Each row is a point on a landscape with many peaks, with its height.
From any point a climber steps to the highest of the 2 points nearest to it. It stops when none of these is higher. Distance is the straight distance between rows; heights are no part of it.
<65> height 425: [ 15  -4 -23   7 -18   1 -16  -7   6  -1  -7 -12  12  -8   4 -24  -4   0
  -8 -18   0  -1   1   5   1  18  -6  -9]
<447> height 73: [  3   5 -18   0   3 -22  -1 -21  -7   0  -5   0   2  12  -7 -10  17 -10
  11 -20 -12   3  19 -34   7   5  -4  -4]
<1310> height 102: [ 11 -17  12   9  -7   1  -7 -17 -22  20   4 -16  13  11 -11  -8  15 -20
  17 -22  -1  15   5 -20 -12  10   4   5]
<1677> height 361: [ -7   4  17  10  -5   5  16  15  -2   8   5  -2   3 -29  -9  -2   1  18
 -18   0   4  -9 -18   1  14  20   6   0]
<623> height 725: [ 11  16  22 -17   8  21  -2  -1  10  14  -7  -6   1 -23   4   0  14  -6
   3 -14  -4  13   2  -3   8  -9  24  11]
<840> height 433: [-14 -13   4  -3   6  -1   3   2  -1  -6 -11   4  22 -11   0  -5  11  14
  -4 -16  14 -22 -13   1 -13  22  -1   2]
<53> height 372: [ 13  19   3   3   4   7   5 -18  -9   7  11  -5 -16   9  -8  -2   9  -9
  10 -18 -12   8  19 -25  10 -13   5   9]
<391> height 316: [  1  -6  20  -4  12   7   1 -12  -1   5  -4 -12  -6  10 -11  -7  10 -29
  13   6 -16  29   5 -20  -4  -4  -4  16]
<325> height 192: [ -4  -4  -5   5  -2   3   7   3  -4   1  10  -2  -9  16  16  19  -3  25
  -3   9  23 -18   0  11   0   4  -9 -28]
<906> height 474: [ 19   5   5   1   7  17  -4  -5  -2  -2   5   6  16  12   5  29   3  -1
   9 -16   1   9  13  -3   9  -8   5  -6]
<1721> height 288: [ -9  -2   2  -5  10 -32  15  15  -6   8   7  10 -14   5   5  10   9  -5
  -1  34   4  19  -3 -18  12 -17  16  -6]
<290> height 637: [ -8  -5  12   1  11  18  -8  -5 -13 -10   0   5   0  23  -5  16  -1  -5
  14  11  13  12   8   3 -27  -4 -12  10]
<1779> height 452: [ 30 -12  -3  19 -18  15 -10  -6 -10   9   0 -21  -4   0   9 -45   2  -1
   1 -19   9   4  -8   8   2  29 -16   1]
<1224> height 260: [ -4  22  -9 -12 -19 -16   0  -8  22  -3  12  29  -2  -8  -7  18 -25 -12
   5  -6  -2 -13  -2  -2  13 -19  -4 -12]
<330> height 300: [ 18  19 -14  17 -32  -2 -18 -15  -3  11   9   0 -13   5  -6  -8  -6   1
  -3 -22  -4  -8  20  -5   6  12  -7 -21]
<792> height 669: [ 13  -3  12 -25  26  -2   2  -1  -4   0 -21  -5   2  11  -3  -1  27 -13
  14 -11 -21  -9  10 -26  -2   1  18  10]
<1706> height 461: [  2  -1  15  14  -3  22   2 -26 -21  12  13 -16 -12   7 -13 -20   9   4
   0 -27  -4  -8   6 -16  -5  13  -8  16]
<1368> height 794: [  8 -12  34 -10  20  24  -4   5  -3  12  10  -2   5  18  -2   6   9 -19
   8  -1 -27  12  -5 -13  -8  -7   9  14]
<1196> height 304: [ -2  22 -11  -7  -1 -19  -3 -10  15  -9  14  26 -13   0 -17   1 -13 -16
   6  -5 -11 -13   6 -18  12 -10 -14  -6]
<749> height 441: [-10   1 -22  -4 -17 -27   0  -9   7   3 -11  -4  11 -16   7 -26   9  10
 -13 -11 -12 -24  -6  -5   1  11  13  -8]
<719> height 814: [-17  -3  24   6   5  -1  -7  10 -10  -1  -4   8 -10   9  -2  19  -1  -3
  11  21  34  14   2   4 -33   4  -3   6]
<540> height 393: [  5   2 -11  10 -10   8 -10 -19  -7  -2   1 -12  -1  -4 -10 -32   1  -1
  -3 -23  -8  -3   5  -1  -3  13 -12  10]
<1267> height 646: [ 14  10 -18  -6 -22   0 -10  14  12   3  -3  -5 -16 -11  -4   0 -19  -1
 -12  15 -15 -22   5  26   6 -11   9  -7]
<1450> height 718: [  4 -12  21 -14  17  18 -12  12 -12  -1  -3  -5   4  14  -7  -2  11 -11
   4   8 -21  -3  -4  -3 -13   0  12  11]
<1642> height 488: [  8 -20  -4  -1  17 -14 -20   8 -18  -4   1  14   9  37  -2   6   9 -15
  17  12   3  12   4  -5 -19  -1  -1  -8]
<1497> height 252: [  1  11   5  -8   9  21  12   9   7 -10   1   4  -3   0  12  28  -7  24
  -4  -3   9 -22   7  12   9  -7   4   0]
<1575> height 429: [ -8   6 -15  17 -24 -24   2  -5  -9   9   3  -8 -10 -14  -6 -13   4   1
 -10  16   8   6   5 -11  -1   1  -3 -10]
<498> height 407: [ -8   3  -5   8 -10   7   2   8   7  -1   2  -3  -3 -21 -10 -18 -12  17
 -20  -5  -3 -19 -16  13  11  17  -5   1]
<385> height 218: [-30  -6   6 -11  13 -18  15  -4  -3  -8   1  16  -1  12  13  19   3  12
  10   3  31  -8  -8 -11 -23  -7   4  -1]
<273> height 391: [  8   3 -23  13 -22  -5 -17 -11  16  -4   5   5  16 -12   1 -13 -18  -4
  -6 -24   3   1  -9  11   9  16 -18 -17]
<594> height 668: [-11 -22  -2   4 -13  -8  15  13   6  11  -7 -13   6  -6  11   1 -13  15
   0  12  20  -3 -25  27  -7  20  -6 -27]
<1648> height 74: [ 11  -6   6   5   6  40 -12   4  -1  -5   9  -9   0  11  -8  -2 -12   4
  -8   4  -3   1  -9  21   0   9  -8  -3]
<1455> height 305: [ 11   7   5  -3   1   1   2  13 -10 -10  -7  -7 -18   8  11  14   1   6
  -2  21  -3  -5  26  16   4 -30  -1  14]
<1512> height 211: [ 10   8  12   5  11  24   3   6  -6  -9   8   7  -6  18   8  30  -3  17
   1   5  17  -8  15  14   4 -12  -8  -4]
<1326> height 289: [  0 -16  22  23   5  11  -2 -15 -16   2  21   1  15   7 -13   7   8 -18
  10 -19  11  30  -9  -9  -7   6 -23   7]
<174> height 233: [  3 -17  38  19  14  22  -5  17 -14   3  14  -1   2  -2 -15   0  10   2
  -7  -9  15  -4 -26   6 -10  21  -9   5]
<1074> height 727: [ -1   1   8  -1  -4  -9   0  -1  -5   4  -5 -15   8 -23 -15 -17  17 -13
  -7   6 -10  11  -1 -13   3   6  10  12]
<1175> height 543: [  5  15 -18   5 -22  -6 -11   3   0   5   3  -1 -16 -11  -2 -24  -3  12
 -18  -2 -10 -25   5  -1   7  10   7 -12]
<1453> height 323: [-14 -23  -6   0  -9  -5   2   3   5  -1 -24  -8  15 -17   4 -14  -4   5
   2   8  18  -5 -19  25 -21  21 -10   6]
<707> height 341: [-22 -18 -25  16  -4 -29  18  -9  -5  -4  -3  12   5  -6  21 -29   4   8
  -2  -4  12  -9 -33  10  -5   2 -10   2]
<560> height 422: [-10   0 -21 -14  -2  -7  -2   4  14  -9  -8  -2  -4  -8 -11  -9 -16  -4
  -3  18 -19  -5  -1  10  -2  -7   3   9]
<991> height 434: [ 19  27   7  -3  -6   5  -1  -9  -5  13  -3  -1  -3 -10  10   3  18   6
   4 -28   2   0  20 -19  16  -7  18  -1]
<527> height 494: [-21 -12   2 -15  11 -10  12  10   0  -4 -11   4  11  -9  -1  -3   3  14
  -4   9   1 -17 -13   1 -12   6  13  10]
<1599> height 672: [ 18   4  30 -10   4  37  -1  -7  10  19   1  -9   9   3  13  17   3 -15
  13 -19 -15  20   7   0   1 -17  10  12]
<175> height 477: [  7 -12 -13   8  16  -6  -1 -17  -9 -12   3  -1  -8   0  -9 -48  14 -16
   2 -23 -18   5 -12  -7   4   7 -22  27]
<1318> height 166: [  4   1  -2  -1 -13  -5  11   0   2   5  -6 -15  -5   6  29  31   0  20
   8   1  24 -20  10  15  -2   1 -10 -31]
<859> height 655: [ -1  -2  11 -11   9  19  -4  14  -9  -5   0  -8  -4  -3 -12  -7   7   4
 -10  16 -14  -6  -3   1  -2  -1  13  12]
<258> height 515: [ 21  -7  -9  21 -16  16 -11  -2 -15   6   4 -20 -15  10  -1 -38  -2  -1
  -3   7  16   9   2   8  -5  16 -14  -5]
<1459> height 493: [-14 -18 -10  13  -6 -15  10   9  -7   5  13   2   0   0  -1  -7 -11  11
 -14  26   9   5 -19  11   0  -4   1 -12]
<1021> height 322: [-13 -14  28  -7  10  -3   7  22  -4   1  -8   6  21 -25 -12   0  11  -1
  -3   2   2   1 -24   2  -4  14  13  17]
<8> height 615: [-23  -2   4 -10  -7 -19  19   3  14   4 -15  -1  11 -30 -10  -5  -7  -3
  -3  17  -5  19 -10   2  -2   3   8  16]
<896> height 536: [  2 -17  -7 -15  19 -20  -8  13  -8  -6 -12  12   6  25   7  13  15 -10
  11  11  -6   0   7  -7 -13  -7   6  -7]
<1429> height 469: [-14   5 -24 -10  -3 -31   4  -6  17  -4  -4   7   3 -12  -4 -17  -3   1
  -7  -6 -21 -20  -9 -11   7   1   8  -3]
<1553> height 230: [ -4  -6 -23  -3  -2  13 -10 -14  18 -15 -12   0  24  -1   1   5 -14   3
   3 -14   8   1   0  14  -6  12 -15  -7]
<1176> height 560: [ -9  -5  -3 -13  30  -7   8 -16   8 -15 -18   0  -3   8 -13 -11  15 -12
   4  -7 -15  -2   7 -27   2   7  -9  13]
<956> height 404: [ 18  10  13  -6   7  12   1 -11 -10  13   2  -3   4   6   1   5  19  -7
  13 -24  -4  10  13 -25   6  -6  15   3]
<1314> height 575: [  9   4  -2  -2 -15  17  -6  14  14   2  -1 -13   0 -13  -8  11 -20   2
 -11  13 -11  -3  -3  27   8   8   6  -6]
<530> height 520: [ 19  17  -6   3  -5  -1  -1  -3   9  -7   0   7  11   3  15  32  -3   2
   7 -19   5   0  23   0  15 -21   0 -10]
<651> height 467: [ -3  17  -1 -11   3  -2   4   1  26  -3  -3  18   7  -8  16  32 -18  -6
  13   1   2  23   8  14  14 -24   2   6]
<139> height 121: [  5  -1  16 -11  -2  19  -2   4   4   1 -22 -11   9  -2  10  26   2   3
  14  -4  19  -3   9  10 -21  15   0  -4]
<1114> height 280: [ 15  12  11   4  -2  -2   6  16  -3  -5   0   0 -13   2  21  21  -6  14
  -3   6  13  -7  23  16  18 -35   2   2]
<1132> height 303: [ 11   9   1  -1  -1 -17  11  13 -10  -3   6   1 -11   7  26  20   7  19
  -9   2   4 -23  14   2  15 -34  13  -6]
<240> height 64: [ -1  -2  -6   3   5  -3  -4  10   8  -6  20  11  19   0 -12  13 -10  -5
 -10   7 -12  13 -10  -2  20  -3   7  -7]
<289> height 389: [  1   6   8   0  -3  -3   4   0  -3   9  -5   6  15 -10  11  15  16  12
  -1 -16  18  -6   3 -18   2  12  12 -15]
<888> height 282: [-19 -11  -1 -10  -8   4   7   0  10  -2 -23  -7   8 -12   6  12 -12   8
   3  17  13  -1  -1  19 -23  13  -2   4]
<672> height 290: [  0 -21  16   1  17   5  -4  -8  -1  -2   5  -6  11   6 -13 -10  11 -27
   4  -6 -25  23 -12 -14   1   2 -10  14]
<1618> height 251: [ 16  23  -4   4 -14  -2  -6   3  14  -2  14  14  -8  -3  -5  25 -19  -8
   0   3  -1  -3  12   9  13 -21   1 -10]
<419> height 608: [ -5  -5   7 -13  24  -6   4  -7 -11  -6 -12  -1   1   7 -10 -14  26  -4
   9 -15  -8  -9   7 -31  -7   9   4  13]
<881> height 340: [ -2  20  -8 -12   8 -19   4 -12  21  -8  -7   8  -9  -7 -12  -4   0 -16
   6  -9 -16  -1   9 -24  12  -5   0   3]
<736> height 487: [  5 -10 -25   2 -12   3  -7  10  11   1  -1  -7   0   1  10 -14 -21   8
 -12  15   7  -3 -11  23   4   6   2 -14]
<455> height 527: [  7 -13  -4  -3 -10  19 -12  20   5   3  -8 -14   6  -6   0  -6 -14   4
 -10  24  -5   4  -9  30  -1  14   3  -7]
<735> height 599: [  6  -7   7 -23  24 -23   1   9  -3  -1 -29   5   0  11   9   8  27 -16
  17   3  -5  -3  13 -22 -12  -2  14   3]
<673> height 76: [  6 -12  -5   7   2  19 -10  -7 -10  -4  -3  -5   7  14  -1  -7   0   7
   6 -13  19  -4   2   5 -15  19 -15  -6]
<1022> height 344: [  7   4  10   2   4  -2   6 -23  -9  14   4 -17 -17   9 -15 -14  14 -21
  11 -10 -17  18  14 -34   5  -4   1  14]
<1108> height 430: [ -5  10   8 -13   5  10  -1   1  11  -3 -12   5  10  -3  10  24  -5 -11
  13  10  -2  25   9   4   1 -10   5  10]
<1203> height 360: [-14  -4  21  -3  11 -11   2  13   1   3  -7   4   4  -8  -7   1   4 -22
   4  29  -8  35  -9 -13   5   0   2  11]
<1470> height 453: [-15  -3 -19  22 -18 -28   6  -2  -9   7  14   1  -7  -2   5 -17  -2   9
 -15  13   7  -2 -12  -1   4  -2  -1 -18]
<445> height 287: [-32   2 -10  21  -7 -22  10 -21  -8  -6   7  13   0  -2   7 -13  12  14
  -3  -8  16  -6  -3 -16  -5   4 -21  -5]
<475> height 254: [ 25   9 -13  16 -14  17 -15  -8 -11   6  21  -1  -6  18  -9 -10  -5   3
  -4 -23  -9  -5   9  -1  13   7  -2 -13]
<169> height 621: [ 22  14  13 -11  -2  24  -1 -18  14   8  -6 -13   5  -1   6  12   1 -13
  18 -33 -15   7  19  -4   5 -18   7  15]
<1748> height 333: [ 14  15 -10   4 -12   0  -6   6  -2  -6   4  -7 -27   3  -6   5  -9  -5
  -5  23  -9  -5  23  16   0 -26  -2   2]
<260> height 613: [-15  -3  36  -8  26   9  -5  28  -4  -2   5  24   8   8  -1  26  -2  -1
   5  12   9   8 -16   2 -13   5  14  11]
<270> height 577: [  0  -5 -10  16 -11  15  -9  -3 -11   0  -4 -17 -15   3 -10 -20  -5   2
  -4  21  18  10   5  15 -15   9 -23  -3]
<1037> height 259: [-28 -10  -8   4   3 -24  13 -12 -10  -5   4   9   5   6  11   4   8  12
   0   1  22 -10  -8 -16 -14  -2  -1 -10]
<620> height 423: [-12 -10 -10  23 -16 -13   5  -1  -9   5   1  -1  -2 -11   8 -24   7  15
 -10   2  20  -7 -12   7  -2  14 -16 -11]
<1297> height 586: [ 13   9 -27   0 -25 -11 -11   8   7   5   8   4 -20  -4   1 -28 -22   3
 -15  12  -7 -25  -4  15   5  -5   6 -16]
<1649> height 335: [  2 -13   1  29   0   5  -7 -13 -16  -2  21   7  14   7 -11   0   8  -4
   0 -20  15  20  -7  -4   2  13 -26  -6]
<1726> height 726: [ 12   0  38 -14  20  24  -6   5   2  15   0   6  14  13  17  21   6 -25
  16  -4 -21  23  -5  -6  -2 -11  10  10]
<688> height 380: [-12  12  -8 -22   5 -17  11  -2  28  -9 -12   3 -11 -17 -15  -7 -12 -15
   1   8 -23  -6   0  -8   8  -5   6  14]
<1692> height 356: [ -4  13  -1   2  -1  12   0   3   9  -7  13   7  -2 -11 -15   1 -14  13
 -17  -9  -7 -18  -4   1  11   6   0   1]
<1560> height 518: [ -7  -2 -13   1  20  -7   0 -21  -2 -15  -3   0  -7   9 -16 -32   9  -9
   4 -16 -18  -2   3 -19   3   7 -21  16]
<710> height 294: [ 24  22   0   0 -14   0 -10   3   7  -2   6  -1 -15  -4 -11   9 -11 -22
   6   3 -18   0  19   3  10 -26   1   2]
<932> height 638: [  6   0  31   9  -1  18 -12   8 -17  11  -4 -10 -19  17   0  19   0 -10
  13  21  21  12  11  11 -34   3  -4   5]
<453> height 170: [  8 -20  33  13   9  30 -14  12 -10   8   9 -10   1  15  -8  -2   1  -7
   2  -1   5   1 -16  12 -22  17  -7   0]
<324> height 203: [ 16   4  -9  20  -1  15 -12   4 -18   2  26   2 -11  16 -10 -17  -2  12
 -16  -2   0  -4   1  -2  12   4  -2 -13]
<1558> height 426: [  8   5  14  -4   5  18  -2  -5   3   3  -2   6  23  -5   9  26   8   5
   7 -24  19   6   2  -9   3   9   7  -8]
<1048> height 253: [-10 -10  -3  -9  -4  11  -5  -7  14 -10 -21  -7  27 -10   1  12  -7  -2
   6  -1   4   7  -1  13 -13  15  -6   4]
<246> height 400: [  1 -14 -14  16  -1   2 -10 -11  -7 -12   0  -5   5  -7  -7 -30   5 -17
   1   0   4  23 -11  13  -8   6 -30  20]
<313> height 509: [ -5  -5  18 -20  33  -3   1  21  -2  -8  -3  23   6  16   7  24  10  -3
  10  11  -1   4  -3 -10  -1  -8  11   6]
<263> height 750: [ -7 -13  26   1   5   4  -4  25  -2   6   5  14  16   0   1  27  -5   3
  -2  11  14   8 -16  11  -6  12  11  -7]
<1690> height 144: [  6   0  10  -9  -9   2   5   7   3   7 -23 -14  -4  -3  24  28   6  12
  12   3  29 -13  14  15 -13   5  -1 -16]
<398> height 677: [-18  14   5   1  -5 -20  15  -7   4   4  -6  -4  -2 -31 -13 -16   8  -4
  -5   7   3  11  -2 -14   3   3   0  17]
<789> height 466: [  8  33  -2   0 -11  -8   3  -2   6   2   4  15 -13  -8  15  10   6   9
  -1 -21   0 -18  21 -13  15 -16   9  -5]
<1381> height 89: [ -2  -3 -10  15  -7 -18   4  11   3   6  30  14   9   0  -9   8 -15   3
 -17  12  -5   7 -18   1  23  -7   9 -21]
<1081> height 661: [  2  -5  14   9  -5  20  -8  -1 -17   5  -8 -18 -19  12  -8   0   2  -2
   9  16  22   2  10  10 -32  12 -14   1]
<686> height 324: [-12  -7   3  -1   8 -26  10  16   0   4   5   8  -1  -3  -8   4   0 -11
  -4  32  -8  28  -9 -10  14  -4   7  -2]
<975> height 514: [  2   5  23   0   7  30  10 -22  -9  12  12 -15 -13   5 -10  -9   6  -2
   8 -16   0   4  11 -19 -10  -4  -2  22]
<314> height 566: [ 18  28  -1  -1  -6  10  -4 -18  10  -3  -1   4   1  -1   3  17  -5  -7
  14 -33  -1   2  24  -6  11 -15  -1   3]
<761> height 33: [  7  -5 -19 -10   8  -3  -8 -10  -2  -8  -4   6  24   6  -1  -7  15   5
   2 -32 -16 -15   5 -19   5   9   6  -6]
<1212> height 255: [ 14  23  -2  -3   6 -13  -2   1   8  -4   0   4 -31   5 -10   4  -4 -26
   9  16 -14  12  20 -12  16 -27  -3   5]
<1032> height 205: [-18  -2 -17   8  -4   4   4 -16  10 -11   0   2   8   1   5   5 -14  14
  -2  -8  19  -8  -2   7  -7   9 -19  -8]
<537> height 48: [  5   6 -15  -9  10  -9   3  -7  -3  -9  -4   9  10  13   9  11  17   8
   8 -22  -7 -15  19 -20   7  -8   8  -7]
<1127> height 678: [  9   2 -12 -17  -1 -14  -2   4   4  -6 -19  -9   1   1   7   7  10  -8
   6  10 -20  -3  21  -1   3 -17  10   4]
<999> height 299: [  0  15  -6  -3  -3  12   5   8  17  -6   6   6  -8  -5  -1  19 -23  19
  -9  -2  -1 -25   0  18  11  -2  -1  -5]
<489> height 355: [ -3   9 -18  14 -31 -23 -10  -9  11   6  10   9   6 -15  -5  -6 -10  -3
 -10 -15  -1  -5  -3  -3   8   6  -6 -21]
<6> height 98: [ -1  -1   9   0   1  18  -3 -10  -5  -3 -11  -8   9   4   0  11   7   8
  11 -16  23  -9   8  -3 -20  20  -8  -3]
<232> height 505: [ -3  24 -10   2 -16 -10   2   0   1   0   7   7 -21  -5   5   1  -5  16
 -13  -1  -8 -32  10  -2   7 -10   8  -9]
<1777> height 778: [ 12   5  23 -11   0  14  -1  -8  -1  13  -1 -22   5 -15  -8 -12  16 -13
  -5  -9 -17   6  -1 -15  -1   3  19  15]
<1499> height 409: [  9 -12  -4  13 -10  15  -4 -27 -19  18  11 -22  -9  14  -6 -44   2  -3
   6 -30 -12  -6   3  -7  -4   9  -7  20]
<1399> height 504: [-16  -4 -25  -8  11 -20   3  -5   6 -13 -10   4   3  -5  -2 -36   6   5
  -8  -3 -13 -18  -7  -8  -1   3  -5  10]
<269> height 62: [ -9   8 -20  -2   2 -24   1 -15  -6  -2  -5   8  -2   8   5 -14  22   9
  -1 -13 -10 -14  16 -32   1   1   3  -7]
<1751> height 455: [ -2   1 -25   4 -15  -1  -8  -3   9  -4  -4  -8  -2  -5  -4 -14 -14   1
  -9   6   1  -5   1  11  -3   3  -5  -3]
<1362> height 354: [ -2  -2   1 -10   2 -19   7   4  -9   4  -5   8   4   3  23  20  17  13
   2  -6  18 -16   7 -13  -8  -7  17 -12]
<570> height 636: [  0 -16   5  -7  -8   4   1  16   5   5  -9  -1  18   1  13  32  -6   6
   1  12  10   2  -5  18  -3   9   9 -19]
<1226> height 567: [ -8  19  24   2  13  20   8 -11  -7   5  13   0 -13 -10 -13 -10  10   3
  -1  -9  11  14   1 -22   5  -3   0  18]
<230> height 454: [-21 -12  -2 -26  -5 -23  35  -2   7   1 -15  -2   5  -4  12  10 -17  14
   1   7 -13   3 -22  12 -13 -11  27   1]
<1117> height 291: [ -2   4 -15  24 -27 -16   2   1  12  12  22   8  -8   2   9 -11 -25  13
 -13  -3   7 -15 -27  16  17  10  -7 -36]
<1361> height 387: [ -1 -16  -5  22  -1  -6  -4   1 -15  -2   6   5   9  -7  -4 -17  12   0
  -7  -4  17   6 -15   3  -5  13 -18  -2]
<1348> height 506: [-11  -2  -3 -33   1 -26  25   8  17   5 -21   2   4 -12  22  17  -9   4
   7  12 -13   6  -4   9   3 -21  28   8]
<1230> height 513: [ -3   5  -8  -6 -14  -5   9   1  25  -2  -1   5   9  -6  15  36 -24   2
   4   9   3   8   2  22   7 -15   6  -8]
<1330> height 308: [-24  -6 -32  19  -6 -22   2 -20  -1 -11   5  12   0   4  13 -30  -3   8
  -3  -4  15  -4  -9  -3  -7  -1 -25   0]
<1218> height 128: [ 10   5 -17   6   3  28 -13  -5   7 -14   8   0 -10  12  -6 -19 -23   6
  -6  -3   4  -6   0  17  -1   5 -18   2]
<1050> height 662: [  6  26  19 -11   4  22   2  11  11   9   4   0 -13 -28  -5   2  -5   0
  -6   2  -4   8  -3   3  18 -13  22  14]
<1428> height 40: [ 14  -2  -1  -7  19   0  -7  10   3  -9  11  13  13  17  -4  18   6  -7
   0   2 -25   8   1 -10  21  -9  12  -7]
<190> height 556: [-18   2   1 -26   4 -20  21   9  21   8 -19   6   7 -22   7   6  -8  -2
   5  14  -9  21  -6   0   5  -6  22  10]
<713> height 87: [  7  -9  -3   3  -3 -17  -6 -17 -20   9  -7 -10  12   6 -10 -16  25 -14
  12 -21  -3   7   9 -27  -8  14   3   0]
<1519> height 220: [  4  10 -10  18 -11   5   0   0  -1   4  18  -2 -15  10   6   9  -6  22
  -8   5  14 -14   8   7  10   8 -13 -29]
<919> height 732: [ 16  10   2 -21  14  -9   5  -3   5   0 -23  -8  -8  -2   5  -2  22 -14
   9  -5 -18  -2  22 -19   8 -13  15  10]
<366> height 569: [ -8  -8   2 -16  -8  -8  14   8   9   7 -11   6  14  -1  25  37 -15   9
   5  11   6  11  -5  19   0 -12  15  -7]
<1627> height 600: [-13  -7   1  -8   9  19  -4  12  -9  -9  -6  -7 -10   0  -9 -11  -4  10
  -7  25  -1 -10  -1  14 -16   2   0  15]
<386> height 326: [  7  22  -9  11 -25  -5  -9 -14   8   6   8   1  -2 -11  -6   7  -6  -3
  -3 -18   2   0  13 -11   8   9  -5 -16]
<1305> height 11: [ 19  -2   6   1  10  22 -15   9  -1  -2  23   1   8  17 -14   5  -3 -10
  -8   0 -27   9  -4   3  16  -8   9  -2]
<467> height 596: [ 10  13  15  -7  -4  30  -3   7  13   0   3 -10  -4 -14  -6  13  -9  -2
  -7   4 -13   3   0   8   9  -3  14   9]
<940> height 367: [ -8 -18 -13   6  -4   7  -9  -9   3 -12 -19 -11   9 -11   0 -24  -4  -9
   4   2  13  11  -8  19 -19  14 -24  17]
<1556> height 445: [ -7  -5   0 -24  23 -19  15  16   8  -7  -6  13   0   7  14  22   5   2
   3  12 -11  -4   0  -6  13 -20  16   2]
<172> height 396: [-14   0  27 -16   9  11  -3   7   4  -1 -12   1   9  -7   0   9  -2 -15
   7  23  -8  25  -5   2 -11   4   3  19]
<625> height 30: [ 18  -2  -3   0   6  29 -17  18   4  -7  16   2   6  10  -5   3 -13   2
 -16   8 -21  -4  -8  19  16  -2   9  -5]
<1635> height 382: [-23 -16  -9  24  -9 -17  26  -1 -10   4  -1   4 -12  -9  18 -27   1  22
  -6   2  22 -14 -34  19  -8  12 -19  -4]
<499> height 171: [ -8   3 -20  13   0  14  -3  -8  11 -16   5   5  -3   1   1 -23 -20  15
  -7 -11  16 -11  -7  15  -1  13 -28   0]
<395> height 369: [  1  18  -9   0 -17 -21  10   9  -2   4  10  -1 -32  -1   5  11 -14   4
  -8  28   0  -8  11  11   8 -34  10  -1]
<640> height 568: [-15 -18  -7   9  -6   2   8   7   5   1   0   0   2   4   3   7 -22  13
  -6  25  19   8 -16  28  -7   8 -12 -14]
<1503> height 625: [-17  14  17  -3  12  -4  15  -1   0   4   1   3 -13 -24 -14 -13   8  -7
   0  10  10  25  -5 -17   7  -5   1  19]
<1294> height 256: [ -4   4 -11  12 -21 -10  12   2  12  15  12  -8  -7   0  12   9 -18  18
  -6   5  10 -12 -14  16  12  13  -6 -39]
<477> height 327: [  0   2 -13  31 -31 -21  -5  -1   6  10  17   8   1 -14   4 -15  -8   4
 -16 -13   4  -4 -17   6  19  15 -12 -27]
<630> height 127: [ 12 -22  25  13  -3  21  -7 -10 -14  18  11 -18   7   8 -12  -7   7  -9
   4 -22   3   2  -8  -2 -17  14  -6   4]
<755> height 436: [  4 -17 -10  17  10  -5  -2 -19  -7  -7   3  -7  -5   1 -16 -34  10 -28
   7  -8 -13  23  -8  -2   0   3 -29  22]
<1554> height 548: [-17 -13 -11  -7   8  -6   2   9  -9  -9 -11  -2  -2  -3  -3 -28   3   9
  -7  16   4 -13  -9   3 -15   4  -1  11]
<1221> height 309: [ -1  -9  19  11   8  17   3  20 -11   2  14   3   6  -8 -14   3   4  16
 -16   1   9  -8 -18   3   8  18   1  -6]
<521> height 437: [-11  -2   2 -23  20 -14  13   8   4  -6 -12   8   4  -6   1   3  10   3
   2   9  -6  -2  -1 -16   5  -4  16   9]
<1136> height 639: [ 22  -5 -12 -16   6   2 -11   6   3 -10 -20 -12   8  14   5   3   6 -13
   7  -1 -37  -6  19  10   4 -15   7   6]
<848> height 264: [ -5 -12   9   2  11   3  -6  -3  -6  -9   3   2  16   0 -14  -1   9 -11
   2  -2  -1  15  -8 -10  -3   6  -5   7]
<1694> height 402: [ -3  13 -15   5 -15 -21   6   1  -6   6   7  -7 -20  -4   0   4   0   0
  -6  26   4   5  16  -8   1 -16   7  -7]
<506> height 325: [ -5   1 -10  -6   4 -16  10   1 -15  -4   6   5 -11  14  20  15  12  19
  -4   6   5 -23   9  -6  -2 -21   8  -8]
<990> height 626: [-12 -10  -3 -12   8  12   1  13  -4  -8  -5   3  -6  10   6  14 -10  13
  -2  28   5  -9   2  21 -15  -5   1   6]
<1069> height 139: [  6   3  -6  21   2   7  -9  13  -4  -5  34  12  -3   4 -17  -6 -15  10
 -21  11  -1   1 -14   9  21  -2  -2 -10]
<664> height 377: [-12 -17  20  -3  19  -2  -5  12  -1 -12 -10   7  22  -8 -10  -2  15  -3
   3 -13   7 -11 -21   1 -21  17   3  17]
<2> height 549: [  5 -14  -7   5  18  16 -19  -3 -13  -8   6  11  10  39  -3   0  -5  -6
  14   7   2  14   3   8 -12  -2 -11   0]
<1695> height 694: [ -9  -9   4 -20   5 -11   2  15  -6  -6 -11   6  -3  12  21  26  -3   3
   5  28  -1   2   7  16 -12 -16   3   9]
<1666> height 229: [ 17  19  13  -3   9   3  -1   7  -2   4  -6  -5 -22   4   7   4   7 -16
  11  14 -10  22  23  -1  14 -35   4  13]

Call two points neighbours if one is among the 2 nearest of the other. Go from one point of each pair to the other, from neighbour to neighbour, staying as high as possible. Name the lowest point that can't be avoided.
<1368>, <498> -> <1512>
<719>, <919> -> <1642>
<719>, <1081> -> <932>
<1695>, <1368> -> <1627>
<1777>, <1267> -> <1314>

For each start below, name the point where the climber stops.
<1499> -> <1777>
<686> -> <263>
<1218> -> <919>
<1305> -> <489>
<139> -> <489>
<246> -> <919>
<1224> -> <1777>
<385> -> <1368>
<664> -> <1368>
<391> -> <1267>
<1132> -> <1368>
<761> -> <498>
<537> -> <498>

Write out the way that a climber takes from each point below.
<625> -> <1648> <1218> <499> <1032> <1553> <1048> <888> <1453> <940> <246> <755> <175> <1560> <1176> <419> <792> <919>
<6> -> <139> <1690> <1318> <325> <1519> <1294> <1117> <477> <489>
<672> -> <391> <1022> <53> <956> <991> <789> <232> <1175> <1297> <1267>
